Points on a hilly landscape, in no order, each with its height.
A ball rolls from a point to the lowest of its 6 nearest points, and stops where none of them is lower. Distance is the straight distance between rows; heights are no part of it.
j_858 height 67.4: 2 -20 -5 3 -28 -2 -17 -23 16 -24 2 -5 25 -7 -9 9 24 -12 10 -12 -8 13
j_522 height 48.9: -5 0 11 13 -9 -6 -17 -9 8 -10 -31 10 -34 -11 3 -4 2 7 -28 -10 -7 28
j_982 height 74.9: -1 11 13 1 -5 6 -3 0 5 2 19 -8 29 -5 6 4 40 -14 23 -8 -17 -17
j_711 height 60.8: 8 -6 13 6 -12 -2 -13 4 9 -18 -38 4 -24 -22 -19 -4 6 9 -17 -4 -8 17
j_452 height 69.9: 7 5 29 3 9 -13 -11 6 23 -1 -6 10 7 -2 12 -8 28 25 -25 2 -5 16
j_66 height 62.6: -10 1 -1 -5 -20 9 -3 -16 -4 -14 30 -11 23 -2 -3 14 19 -6 32 0 -17 -10
j_529 height 55.5: -22 -2 0 20 -8 -11 -11 -26 -2 4 -14 14 -25 -2 39 9 -17 -19 -3 -4 -9 6
j_305 height 51.4: -7 1 14 13 22 -3 -6 1 23 35 -5 18 2 -6 36 -9 -2 7 -33 -5 1 9
j_94 height 40.7: -13 -8 -6 10 13 0 9 6 -6 14 -1 -11 -26 -8 0 -6 -1 -4 -15 7 -7 -25
j_230 height 59.3: 13 -20 8 -1 33 12 4 22 14 40 -14 1 -9 -14 21 10 -1 13 -23 9 -4 -7
j_115 height 72.2: -17 -5 23 5 31 1 6 9 12 36 6 6 -3 -16 28 -7 -8 14 -26 16 -5 -16
j_589 height 34.9: -15 3 -13 2 0 2 -5 -2 2 0 -1 -13 -22 2 -11 -16 -5 -10 -8 4 -2 4
j_632 height 76.7: 5 -16 9 14 27 6 -14 2 7 24 2 0 13 -7 26 -20 2 -4 -13 -29 -3 -4
j_75 height 46.8: 2 31 -9 -7 14 4 9 14 -31 -7 -5 -7 -22 13 -13 0 -35 -7 -4 6 15 -17
j_502 height 24.0: 3 -3 -24 -5 -28 -4 -2 -7 9 -30 27 -10 25 10 -24 -5 -3 -2 30 6 16 -4
j_798 height 40.3: -14 5 -5 -17 9 -2 14 17 -33 10 8 -25 -9 19 -15 -2 1 0 -6 6 -4 -18
j_366 height 43.0: -5 6 -5 3 -31 5 9 -19 -22 -1 37 -13 19 -2 -3 32 2 -8 26 -5 -24 -19
j_763 height 52.9: -15 -5 16 20 23 10 -1 -10 15 25 3 11 -9 -4 40 -8 -13 10 -20 4 -10 0
j_695 height 30.1: -9 -4 20 -14 8 3 9 9 8 17 20 3 7 7 3 -2 28 21 -9 19 -16 -9
j_355 height 33.7: 10 0 -9 17 -2 -5 -10 5 13 -6 -3 -4 0 -3 0 -22 6 -23 -8 -18 6 -7
j_775 height 72.6: 2 19 18 -3 10 15 -8 3 16 -11 -17 13 -32 -13 0 2 11 37 -17 28 -9 24
j_769 height 27.4: -3 1 -9 20 -10 -6 -9 0 13 -11 -15 -3 -10 -3 3 -18 2 -23 -9 -22 9 11
j_206 height 56.1: -9 -6 -5 4 5 7 15 -21 -11 5 -19 3 -34 3 23 -5 -23 -11 2 24 -16 -13
j_957 height 21.8: 11 4 -31 -25 3 -2 10 19 -14 -3 14 2 22 34 -33 0 -18 5 6 2 22 -10
j_346 height 43.9: 2 5 3 2 46 -2 8 15 31 23 -3 17 18 -5 15 5 2 27 -29 24 14 22
j_194 height 60.7: -8 4 15 7 13 1 -4 3 23 12 -13 19 -13 -9 14 3 18 30 -33 13 1 31
j_846 height 31.0: 0 -12 -1 25 -22 -1 -4 -5 6 -1 -34 18 -27 -12 14 12 -17 -8 -13 -7 -7 11
j_571 height 21.7: 8 17 -14 -20 -25 -4 13 0 -1 -11 39 17 26 13 -27 3 -12 7 30 12 14 -18
j_376 height 55.7: -2 -8 7 20 13 4 -4 3 18 18 -23 3 -14 -9 21 1 2 13 -21 -2 -14 7
j_505 height 44.4: -22 10 -2 25 3 -2 -12 -11 3 -11 -1 -7 -18 0 7 -16 8 -10 -4 -12 6 11
j_129 height 43.3: -17 6 18 -8 2 0 -9 -3 0 -1 3 -9 2 5 0 -5 27 -3 5 -4 -12 -2
j_554 height 44.9: -19 -25 -14 6 8 15 7 -13 0 21 -18 -2 -38 -11 19 4 -30 4 -4 33 -18 -9
j_717 height 65.3: -15 -7 2 30 9 2 -5 -6 4 17 -12 1 -15 -10 24 -13 -8 -8 -12 -9 -4 -7
j_792 height 34.7: -10 7 -25 7 1 2 6 -6 -18 -2 -12 -3 -28 13 -3 -14 -38 -2 -9 12 6 -12
j_279 height 37.2: -11 -11 -22 -3 10 14 14 12 -19 6 -2 -12 -42 2 -9 -2 -27 -1 -11 24 -1 -16
j_641 height 54.5: 15 -20 -1 -6 -28 -3 0 -6 14 -29 -1 -11 14 -5 -22 6 15 2 17 -2 -14 0
j_399 height 47.0: 4 -2 6 8 13 0 -3 -19 13 28 -33 50 -7 -3 36 27 -21 26 -27 14 2 52
j_386 height 54.4: 4 -29 4 14 13 -2 9 21 6 28 0 -7 -14 -14 -6 -15 2 -7 -13 0 -10 -16
j_595 height 29.7: -6 -8 -9 -11 5 2 30 25 -19 15 7 -13 -20 -2 -25 -4 -1 -4 -6 19 0 -24
j_252 height 37.1: 8 12 -28 9 -29 6 14 -4 -5 -10 50 20 30 -8 -13 20 -16 -12 32 3 -3 -24
j_579 height 44.7: 2 -8 1 12 1 8 -8 -7 20 23 -33 30 -27 -9 33 15 -18 5 -16 12 -14 18
j_594 height 41.3: -12 10 -13 -8 -4 -6 -4 -1 -13 -7 14 -16 6 7 -17 -10 8 -17 18 1 2 -9
j_264 height 53.8: 1 0 17 20 -4 -23 -19 -19 7 19 -28 32 -12 -1 35 25 -14 1 -15 -31 -1 31
j_3 height 42.1: -2 12 -8 13 2 -5 10 9 -11 -10 -4 -7 -31 2 -2 -15 -22 -11 -6 8 2 -23
j_570 height 61.6: 10 0 16 -19 1 2 -4 6 18 -11 -7 6 -1 -17 -7 12 30 34 -6 19 -15 8
j_748 height 46.3: -18 17 -13 16 -8 1 -1 -9 -12 -6 -9 -9 -29 6 6 -11 -31 -16 5 6 6 -19
j_348 height 78.3: -17 8 15 1 -4 0 -20 -13 -9 -28 -9 -13 -16 3 -2 -11 17 -3 6 -20 2 20
j_377 height 49.3: 19 5 15 10 16 3 -13 -1 8 31 -34 15 -28 1 32 17 -17 23 -17 -11 9 32
j_259 height 51.8: 9 -7 5 -12 -22 -1 -5 1 5 -33 -13 -17 -7 -3 -26 -2 12 5 0 -5 -7 1
j_453 height 26.8: 8 6 -7 -15 3 -4 25 17 -27 -9 14 -4 10 22 -25 7 -15 -12 16 4 22 -16
j_231 height 83.5: -13 -9 18 -8 21 14 21 15 -4 30 18 -5 -33 -23 10 14 -16 2 -16 23 -12 -16
j_460 height 19.6: 2 3 5 4 -23 4 -22 -24 8 -31 12 -10 28 -12 2 8 20 -7 31 -13 -6 3
j_448 height 91.6: 18 -12 3 11 15 -2 14 26 0 34 -1 2 16 -14 11 -17 3 -29 -12 -22 -5 -29
j_979 height 22.3: 0 13 -23 -10 -21 -5 3 -13 11 -25 41 11 33 11 -21 6 -17 5 39 9 14 -6
j_424 height 55.4: -5 4 -12 2 -20 -9 -5 -15 5 -31 7 -8 9 0 -20 -6 20 -14 24 -12 4 6
j_181 height 32.1: -8 23 -9 23 -5 -10 -9 0 10 -17 -9 4 -21 -11 4 -11 -18 -26 -4 -12 20 0
j_200 height 38.6: -13 18 -22 0 1 -11 4 3 -2 -14 17 5 -15 14 -21 -24 -17 0 9 9 31 -6
j_54 height 81.8: -12 5 14 14 -7 -16 -24 -11 1 -14 -6 1 -6 -16 -1 2 29 -17 -5 -32 10 26
j_262 height 62.0: 18 3 9 -4 37 -1 -5 -1 18 30 5 3 31 7 32 -10 21 16 -6 -17 5 10
j_565 height 48.0: 0 1 -1 -8 -11 3 -3 -8 -14 -25 11 -12 14 6 -30 0 12 -3 14 -1 -1 -10
j_282 height 39.4: 5 -10 -5 15 0 -9 -5 6 14 7 -1 -13 2 -7 -3 -14 16 -14 -7 -13 -2 -3
j_725 height 52.8: -11 6 14 13 9 9 -1 -4 24 17 -21 24 -24 -9 25 7 -5 23 -28 24 -6 17
j_959 height 26.3: -9 6 -19 -3 -23 5 11 -7 -15 -1 43 -5 31 -2 -19 8 6 -21 33 0 -13 -24
j_288 height 48.3: -18 -16 3 -6 10 22 18 -4 -15 14 -8 -6 -34 -5 19 5 -35 7 0 31 -26 -16
j_216 height 38.1: -10 -16 29 -27 12 6 27 10 -26 29 23 -8 -12 -2 -14 14 17 2 -8 20 -7 -27
j_559 height 39.3: 4 24 -18 -13 2 -5 -7 5 3 -24 8 11 -1 12 -31 -26 -20 8 6 -2 39 2
j_617 height 24.5: 16 -7 -14 -27 -11 3 21 18 -36 -3 9 1 17 21 -28 30 -10 -4 6 9 17 -16
j_78 height 39.6: 6 -9 11 0 -3 -6 -2 17 14 -2 -9 -4 -7 -3 -6 -6 22 0 -9 0 -12 -6
j_558 height 25.8: -3 24 -12 -16 -3 0 11 6 -23 -10 20 -11 18 20 -23 -7 -10 -15 28 0 15 -22
j_51 height 29.8: 20 -1 -7 -36 7 9 7 26 -30 -22 -20 -6 20 20 -21 23 -9 -2 -6 -2 8 -3
j_694 height 38.0: 7 12 -27 -4 0 11 5 15 -14 -11 -18 4 -32 5 -20 -5 -38 9 -9 21 23 -6
j_590 height 28.5: 6 20 -22 -10 -22 4 17 4 -18 -4 52 21 39 15 -15 31 -18 2 47 5 22 -12
j_59 height 42.4: -16 -11 4 6 8 -4 9 9 -17 17 31 -11 0 -13 -11 -15 12 -24 -7 1 -10 -30
j_211 height 32.4: 11 10 -10 -32 1 -7 -4 3 -10 -38 -12 2 27 10 -39 -6 -23 7 10 1 37 6
j_566 height 52.2: 13 -10 -21 15 -24 -5 -14 -11 17 -12 10 -2 42 -12 1 18 14 -16 24 -15 -12 -1
j_631 height 63.3: 33 8 20 2 13 -1 -18 -6 -8 29 -8 2 -2 10 19 -13 -4 10 -3 -44 13 23
j_293 height 5.8: 23 2 7 2 -13 7 -12 -13 11 -2 9 0 44 -5 22 23 18 -7 26 -19 -17 -6
j_810 height 75.7: 41 -14 24 -14 17 5 -6 14 14 32 -12 -1 22 6 9 2 22 25 -1 -9 1 14
j_744 height 35.6: 1 8 -7 -21 -13 1 0 -13 -18 -42 11 -20 19 9 -21 -2 -5 -3 28 -7 16 0
j_274 height 36.3: -4 1 -8 -13 -4 -4 -5 7 -11 -30 -8 -10 -3 12 -30 -11 1 1 9 -2 5 17
j_422 height 44.5: 1 8 -23 14 -7 -3 11 1 0 -15 -14 4 -36 2 -7 -8 -37 -4 -7 18 7 -14
j_224 height 21.9: -6 -10 -20 -8 -7 -6 28 7 -22 4 22 -9 4 18 -37 2 5 -8 7 20 13 -17
j_186 height 62.4: 16 -1 10 14 -6 -13 -17 1 13 -16 -12 -7 11 -9 0 -1 11 -12 -2 -35 15 16
j_663 height 19.2: 5 2 -14 -21 -20 3 28 6 -30 6 32 4 31 17 -22 22 -10 -10 18 9 16 -14
j_863 height 43.6: -21 11 -18 31 -10 -5 2 -10 -3 -14 -5 6 -26 -7 12 -14 -26 -23 6 -6 13 0
j_790 height 39.5: 4 -20 -2 17 -12 -3 -8 -17 8 12 -38 25 -32 -6 20 25 -14 3 -10 5 -13 32
j_319 height 57.1: 2 -5 13 -32 -15 6 3 -10 -3 -24 0 -8 8 8 -14 12 22 23 7 11 -27 8
j_962 height 37.4: 29 -7 5 1 -10 1 -20 -9 13 3 -1 5 50 -3 16 10 17 -4 27 -31 -5 10
j_804 height 65.0: -14 0 11 14 -6 -7 -4 -23 8 5 -24 14 -18 -8 47 0 -23 -17 -11 -12 -13 -1
j_751 height 39.1: 10 12 -26 -24 17 -1 -17 25 3 -25 -7 25 29 19 -20 -5 -20 8 -2 -10 38 10
j_84 height 46.1: -4 17 -8 0 -2 -5 9 10 -10 -7 12 -11 -9 10 -24 -20 -11 -13 2 -6 15 -18
j_122 height 25.7: 4 28 -5 -22 -2 -9 -13 -3 7 -21 31 11 27 8 -26 -15 -14 10 42 2 36 -2
j_992 height 19.3: 4 25 -16 -22 -4 -6 3 16 -14 -21 9 1 23 24 -27 0 -15 -3 17 -5 27 -6
j_158 height 52.7: -10 4 19 3 14 1 5 5 15 20 3 5 -7 7 16 -8 19 15 -24 10 -15 7
j_707 height 74.1: 7 -12 -6 16 -5 -10 -14 -8 16 -14 -4 2 23 -8 -11 -3 25 -18 15 -26 4 10
j_327 height 71.2: -5 7 20 15 7 -8 -23 -3 10 14 -16 7 -12 1 19 0 14 3 -24 -19 0 24
j_935 height 40.1: 5 -1 3 5 -2 9 -7 8 5 -4 -30 4 -46 -11 -3 0 -3 7 -12 14 -15 3
j_752 height 67.5: -3 -19 13 9 13 2 14 20 -1 35 8 -7 -20 -29 8 8 -7 -10 -15 13 -11 -22
j_85 height 56.2: 8 -8 -7 3 -34 1 5 -3 3 -6 25 -1 30 -6 -9 16 9 -7 16 1 -26 -16
j_17 height 44.2: 13 -6 10 3 18 3 -5 0 19 37 -31 34 -13 -7 35 25 -20 27 -17 3 5 55
j_889 height 57.8: 7 -26 -3 -9 -18 2 -4 -10 14 -8 5 -8 18 4 -12 8 29 6 10 5 -20 3
j_614 height 28.7: -20 -8 1 -3 0 22 7 -21 -23 8 -21 12 -36 -1 22 3 -27 11 3 39 -25 5
j_233 height 67.6: -9 -7 25 -5 26 -1 9 10 13 23 8 -1 -12 -13 18 1 2 10 -23 18 -9 -13
j_382 height 26.0: -1 25 -22 -17 11 -3 -15 11 -17 -30 4 -8 19 14 -17 -5 -10 -13 30 -13 41 -1
j_416 height 51.0: 1 1 18 14 22 -4 -4 -9 9 31 -23 19 -2 -1 46 2 -19 22 -22 -4 0 28
j_895 height 23.7: 9 -12 -21 -26 -8 -1 21 19 -38 4 8 3 38 29 -18 37 -11 -13 9 2 18 -12
j_742 height 25.9: -7 -4 -10 14 4 7 4 4 -10 -2 -16 -7 -29 3 -9 -12 -5 -1 -8 3 -8 -1
j_583 height 72.5: 3 0 23 16 24 4 -4 0 15 27 4 8 0 -5 41 -14 -5 8 -14 -11 -3 -10
j_289 height 64.4: -10 -26 -14 24 12 3 9 0 7 22 -10 1 -17 -17 18 -7 -25 -13 -12 7 -12 -21
j_139 height 62.5: 2 1 14 7 27 3 -4 9 12 31 11 10 23 -4 27 -14 11 10 -17 -11 -1 1
j_335 height 43.7: 9 1 -5 5 -11 -12 3 -1 13 -26 -3 -10 11 -6 -24 -13 8 -16 2 -5 8 -7
j_699 height 71.1: -16 14 22 6 3 -9 -25 -16 10 -10 -16 2 -15 -4 15 -10 21 0 -19 -16 -7 25
j_308 height 50.2: 3 0 1 -27 -4 9 -10 3 -19 -29 -20 -13 -7 17 -32 -5 2 8 1 -2 0 18
j_417 height 67.7: -23 18 6 16 3 2 3 -17 -2 3 -13 -1 -29 -1 27 -9 -7 -13 -4 10 -9 -19
j_243 height 8.3: 16 -3 -7 -12 -28 9 24 -5 -46 2 28 -5 28 8 -2 46 -15 -14 19 0 3 -16
j_670 height 56.5: -11 -3 11 14 0 -6 -10 1 3 -1 -10 -5 -14 -4 16 -7 10 -8 -11 -9 -7 3
j_920 height 89.0: -17 -14 20 6 24 5 5 3 -2 32 21 2 -2 -21 26 -15 -13 4 -16 5 -14 -19
j_257 height 58.7: 11 7 11 1 8 -3 -6 -13 -12 36 -18 4 -11 10 28 9 -28 16 -10 -28 12 38
j_237 height 63.4: -1 -18 4 24 8 1 -4 11 6 18 -21 3 -15 -7 22 -12 -4 -12 -15 -2 -7 -1
j_978 height 64.8: -19 -1 15 0 14 13 12 2 0 14 -9 3 -40 -13 29 6 -18 21 -10 32 -17 -9
j_330 height 35.2: -14 -12 -2 -18 11 8 21 14 -21 15 5 -20 -20 4 -29 -4 1 7 -7 15 -7 -15
j_191 height 85.8: 27 2 9 9 23 -2 -8 17 3 23 -14 2 5 -2 25 -16 0 8 -18 -24 7 -1
j_856 height 44.6: -18 17 -17 -2 7 2 6 -5 -20 -9 11 -27 -15 5 -13 -19 -1 -18 7 -9 17 -9
j_310 height 11.9: -1 2 -17 -13 10 17 -3 12 -35 -10 -28 -3 -27 15 -6 -1 -14 11 -12 1 -4 7
j_628 height 41.8: 24 -17 6 4 -12 -2 1 6 4 9 0 -5 33 -3 6 1 23 -15 9 -17 -10 -15
j_458 height 61.1: 25 -1 22 -3 12 -2 -9 -2 14 20 13 2 38 6 23 3 29 5 1 -18 -7 2
j_296 height 57.0: -7 2 8 12 20 3 6 -8 31 12 -21 26 -13 -10 42 9 -18 27 -23 31 -5 17
j_732 height 61.0: -8 -8 22 -21 -8 1 4 -6 4 -2 22 -8 24 6 -3 10 30 4 7 5 -23 -10
j_213 height 55.8: 26 9 14 -5 39 3 14 9 6 37 -1 9 19 7 17 -6 -9 29 -8 13 24 20
j_284 height 21.0: -8 -9 -21 -18 -8 17 13 8 -44 4 26 -9 30 21 -16 28 -4 -2 22 -6 -4 -16
j_86 height 39.8: -6 15 -12 13 -2 -19 -9 -5 16 -22 7 8 0 -19 -24 -18 9 -23 13 -15 35 14
j_825 height 34.6: -11 24 -24 -4 13 0 -9 2 -12 -21 15 0 -6 13 -18 -24 -11 -10 16 -3 40 -1
j_880 height 21.6: 2 1 -23 -19 -10 -1 12 7 -27 -9 23 -7 28 28 -25 9 -6 -16 25 1 2 -7
j_986 height 36.6: -7 7 -8 6 -15 -13 -11 -9 6 -38 7 -3 13 -13 -28 -16 3 -16 22 0 27 15
j_365 height 50.8: -9 2 -13 -21 -14 0 -9 -6 -19 -31 9 -19 23 21 -27 -1 12 -6 22 -3 0 7
j_913 height 64.2: -15 16 16 12 -12 -4 -9 -11 7 -3 -18 21 -31 -6 12 -2 0 19 -25 -2 -12 38
j_947 height 65.6: 5 -1 7 24 3 -11 -10 -5 -4 21 -34 15 -12 3 34 18 -23 -17 -7 -34 4 20
j_672 height 60.0: 5 8 14 -2 -23 -5 -7 -11 3 -18 7 -11 20 -7 -3 7 26 -7 20 -4 -11 -9
j_954 height 47.9: -1 9 -18 -12 7 -1 2 11 -27 -18 -6 -10 -2 23 -18 -9 -15 2 -5 3 17 -9
j_123 height 56.9: 14 3 8 21 -4 -3 -1 -4 16 16 -34 15 -17 -8 42 -1 -20 -7 -13 -14 1 10
j_735 height 47.6: -11 2 4 12 -9 7 -8 -16 0 -2 -30 9 -43 -3 23 1 -6 8 -10 14 -19 17
j_573 height 44.0: -3 -10 5 -11 -29 6 1 -13 -7 -13 20 -17 18 0 -7 25 16 20 19 5 -25 -15
j_212 height 24.8: 4 8 -22 -15 -4 -4 -11 -3 -12 -35 3 -5 19 18 -32 -8 -10 2 20 -7 27 3
j_163 height 28.1: -1 5 -24 -7 10 26 4 8 -29 4 -29 -4 -36 3 0 10 -45 0 2 22 0 -6
j_809 height 50.3: -14 -11 14 -8 30 6 8 15 16 25 6 0 -4 -9 3 -2 20 24 -24 25 -10 0
j_927 height 57.2: -8 -21 -15 14 1 8 18 2 3 14 -13 -2 -33 -15 17 -5 -26 -10 -17 24 -7 -27
j_782 height 65.5: 11 -9 -17 16 -18 -6 -15 -17 17 -22 4 7 40 -27 3 12 13 -20 31 -25 9 23
j_682 height 34.3: -6 -1 16 -23 -4 9 2 6 -6 -15 -3 -11 -3 7 -15 1 21 14 1 8 -12 4
j_944 height 40.0: -6 3 15 1 14 8 0 13 2 7 -8 -3 -27 -4 7 3 11 16 -20 11 -17 -8
j_272 height 63.5: 8 -20 -5 2 -14 -6 11 16 10 6 4 -9 12 -7 -20 9 22 -15 7 15 -12 -13
j_113 height 58.1: 2 -4 15 1 23 -11 -4 0 28 20 2 14 16 4 15 -1 26 18 -22 3 13 26
j_302 height 40.9: 0 -12 1 6 27 5 -5 3 23 37 -17 21 -8 -8 25 10 -9 24 -32 9 3 27
j_509 height 56.4: -15 -3 0 16 12 7 4 -17 19 20 -12 35 -19 -11 20 5 -16 17 -22 33 -9 41
j_218 height 57.3: -14 6 9 14 3 1 -13 -27 11 17 -13 19 -12 -5 45 7 -8 2 -17 0 -8 26
j_897 height 23.9: 25 -3 10 -2 16 1 -13 -11 -4 29 7 -1 31 5 12 -10 23 8 18 -38 18 13
j_991 height 36.0: 5 -8 -6 -10 -15 -1 27 11 -12 9 33 -7 11 3 -20 2 6 -25 15 9 -5 -23
j_62 height 43.1: 14 12 -27 -10 -8 -4 0 6 -7 -19 -8 -2 -15 18 -30 -14 -19 5 -10 9 16 6
j_621 height 51.7: 4 -17 18 -5 14 4 7 17 14 28 3 -2 2 -12 -1 10 26 6 -13 8 -16 -20
j_226 height 78.1: -1 1 16 -3 5 -5 -11 -4 19 3 16 2 32 4 9 4 41 9 -5 -4 -12 1
j_636 height 16.1: -13 -4 6 -12 5 -2 3 5 1 -3 1 -12 -16 10 -8 -4 22 16 -3 12 -19 0
j_477 height 56.8: 18 1 -3 7 -2 0 10 20 6 12 20 0 27 -1 -9 -7 24 -23 11 -5 -7 -24
j_148 height 49.5: -22 8 7 -10 7 21 2 0 -5 10 -15 -2 -36 3 7 3 -15 26 -7 30 -11 4
j_433 height 39.9: -8 -13 8 -20 0 6 -1 -7 5 -4 11 -10 8 12 -12 2 30 26 4 22 -19 -1
j_235 height 44.3: -16 -20 -5 20 -5 1 9 -14 0 5 -23 7 -40 -6 23 0 -14 -9 -12 11 -11 1
j_827 height 58.2: -8 1 16 10 12 -3 -2 2 4 13 -6 -7 -25 -3 22 -10 5 5 -12 6 -15 -4
j_643 height 53.2: 20 -9 8 4 27 3 -3 -1 -1 46 -6 -3 -1 13 24 -10 -6 33 -8 -17 17 16
j_796 height 31.7: -8 3 -6 -4 -24 -14 0 -12 19 -40 7 -1 21 -20 -28 -5 -4 -18 24 -4 30 16
j_420 height 23.2: -15 3 3 9 10 -1 3 6 -8 9 26 -11 0 -8 -3 -23 13 -20 -6 -4 -7 -22
j_905 height 51.5: -1 16 -4 -3 -2 -4 1 4 -6 -16 11 -20 -2 9 -14 -13 8 -13 11 -3 -3 -10
j_149 height 69.6: 6 3 18 7 9 -4 -9 -1 17 9 -14 4 -5 -5 30 -7 16 1 -26 -15 -10 0
j_768 height 58.3: 2 -7 6 -1 0 -10 11 18 0 15 6 -7 -4 -7 7 -12 12 -13 -12 4 -11 -23
j_698 height 39.7: 0 0 -4 -16 10 11 15 24 -24 -6 -8 -16 -29 5 -20 7 -11 -3 -7 19 1 -18
j_210 height 29.5: -3 -11 4 -21 -17 4 15 2 -22 5 22 -20 16 15 -20 20 5 6 19 9 -19 -15
j_215 height 55.1: -4 12 10 -9 -19 -7 -19 -16 -6 -47 2 -16 3 -7 -12 -6 6 -13 24 -17 5 7
j_973 height 8.4: -4 -1 31 -26 3 3 18 9 4 11 28 1 -1 3 -1 22 26 18 -5 29 -15 -14
j_633 height 45.1: 1 -7 8 7 -15 -11 -18 -4 10 -23 -15 -6 -20 -12 -11 -10 9 -8 -3 -20 6 16
j_900 height 65.4: -2 -12 0 8 -6 1 -12 -16 7 -11 18 -13 27 -7 -4 2 24 -25 26 -16 -9 -3
j_613 height 29.6: 0 12 -24 -4 -25 2 -1 -13 -6 -31 31 -11 34 -7 -11 5 -10 -10 37 1 3 -13
j_921 height 63.6: -1 3 21 0 -15 -11 -13 -9 7 -34 -11 -8 12 -21 -7 -1 14 -15 4 -23 1 16
j_886 height 32.3: 0 1 0 -12 -20 3 15 -4 -18 -4 21 -19 21 7 -26 3 15 -21 19 4 -5 -21
j_933 height 47.2: 25 4 6 0 31 2 -3 3 4 38 -13 14 -2 12 18 10 -12 37 -18 4 25 38
j_877 height 43.2: 14 17 -32 1 6 10 5 10 -24 0 -16 13 -11 30 -8 -10 -39 7 -7 11 26 -9
j_156 height 9.5: 5 5 -4 22 -10 -5 -3 -1 10 -9 -24 1 -28 -18 12 -11 -6 -16 -11 -8 1 1
j_488 height 60.9: 11 -17 17 7 15 -5 -8 7 21 11 -17 9 -4 -4 8 0 19 14 -27 -8 -9 26
j_464 height 79.3: 2 -3 24 -17 -13 -5 -4 1 7 -28 -31 2 -23 -12 -20 -9 20 10 -17 0 -17 21
j_966 height 19.4: 3 -2 -20 -13 -15 -7 14 2 -1 -12 14 -7 13 11 -39 -4 -6 -5 13 9 11 -15
j_506 height 27.6: -8 -3 8 5 34 1 4 0 24 21 -4 8 -3 -4 28 -2 -1 25 -28 18 -3 13
j_71 height 62.2: 32 2 -23 25 -27 4 -7 -8 9 -11 15 3 50 -29 13 23 2 -13 32 -20 -5 1
j_462 height 70.5: -11 13 23 13 12 -8 -11 -13 19 2 -14 12 -10 0 37 -5 4 8 -26 -15 2 11
j_109 height 67.0: 22 -8 20 1 4 -8 -17 6 15 1 -22 6 5 -2 10 5 14 12 -12 -22 7 17
j_315 height 50.6: 3 25 -14 11 -10 -17 9 8 8 -15 20 -5 -4 -4 -19 -19 0 -16 9 2 21 -20
j_60 height 46.2: -6 -18 9 6 24 -1 -3 5 11 25 0 1 1 -7 21 -13 5 14 -27 0 -12 -3
j_154 height 40.8: -26 -1 -9 13 17 8 11 5 -14 9 11 -12 -16 0 0 -20 -15 -18 -5 -3 -6 -22
j_286 height 48.6: -10 11 0 -6 2 -3 -14 0 -16 -24 1 -10 -9 18 -17 -13 3 -10 6 -9 10 0
j_779 height 24.2: 13 7 -23 -30 9 -2 6 32 -23 -9 -14 4 12 24 -39 11 -17 6 -4 5 25 -11
j_227 height 38.2: 6 6 -24 9 -24 1 3 -4 11 -15 28 -4 37 -7 -14 3 18 -23 38 -7 -4 -6
j_258 height 93.8: -12 3 11 -5 -9 -1 -20 -13 -10 -21 -15 2 -17 -2 -14 -10 19 13 -7 -9 -13 32
j_483 height 47.1: 11 -14 -4 -16 -22 -8 1 -6 2 -37 -14 -2 7 -5 -35 -10 -2 1 11 3 11 8
j_134 height 76.6: -25 5 8 11 6 7 9 -5 -4 15 5 -3 -26 -9 29 -9 -15 -9 -6 5 -18 -29
j_939 height 26.9: 5 2 -17 1 -27 -7 -1 -18 17 -39 22 1 32 -13 -19 -2 -2 -8 37 0 18 4
j_412 height 46.5: 10 -8 -2 2 -29 -4 -16 -13 9 -18 16 -9 34 -5 -4 13 17 -6 18 -14 -16 -7
j_490 height 70.2: -17 1 17 -4 15 5 16 8 -13 21 6 -4 -27 -8 14 -3 -9 4 -15 15 -17 -27
j_34 height 50.1: 16 -1 11 5 23 -3 -9 4 13 34 -13 13 5 14 26 -3 5 24 -24 -11 10 26
j_138 height 14.6: -2 9 -21 -3 -13 -3 16 1 -8 -10 35 2 22 11 -31 -5 6 -18 29 4 11 -17
j_384 height 62.7: 23 -4 6 4 12 -7 -25 -5 4 13 2 -3 29 1 12 2 27 -9 17 -45 7 26
j_530 height 59.9: 12 -19 -8 5 -29 2 12 -2 10 -6 20 -15 27 2 -19 17 14 -12 17 6 -23 -21
j_367 height 23.8: 14 16 -6 -25 -17 -4 14 3 -5 -31 20 3 19 15 -33 5 -14 6 21 9 19 -15
j_812 height 19.5: 4 -9 -29 -17 -19 10 12 -3 -21 -8 23 -14 28 17 -28 33 -14 -3 23 6 1 -11
j_244 height 62.8: 4 -7 5 -14 -33 -4 -6 -23 5 -45 -5 -10 20 -10 -17 3 3 -5 21 -15 -7 3

Call two points neighbours if one is among the 6 nearest of the other. Go from one point of each pair to the other, from neighbour to neighbour, staying as low as possible. Name the highest point that can't be avoided.
j_636 / j_156 => j_78
j_614 / j_663 => j_554
j_243 / j_310 => j_279
j_506 / j_636 => j_579
j_420 / j_156 => j_282
j_663 / j_138 => j_880
j_897 / j_293 => j_962
j_663 / j_992 => j_957
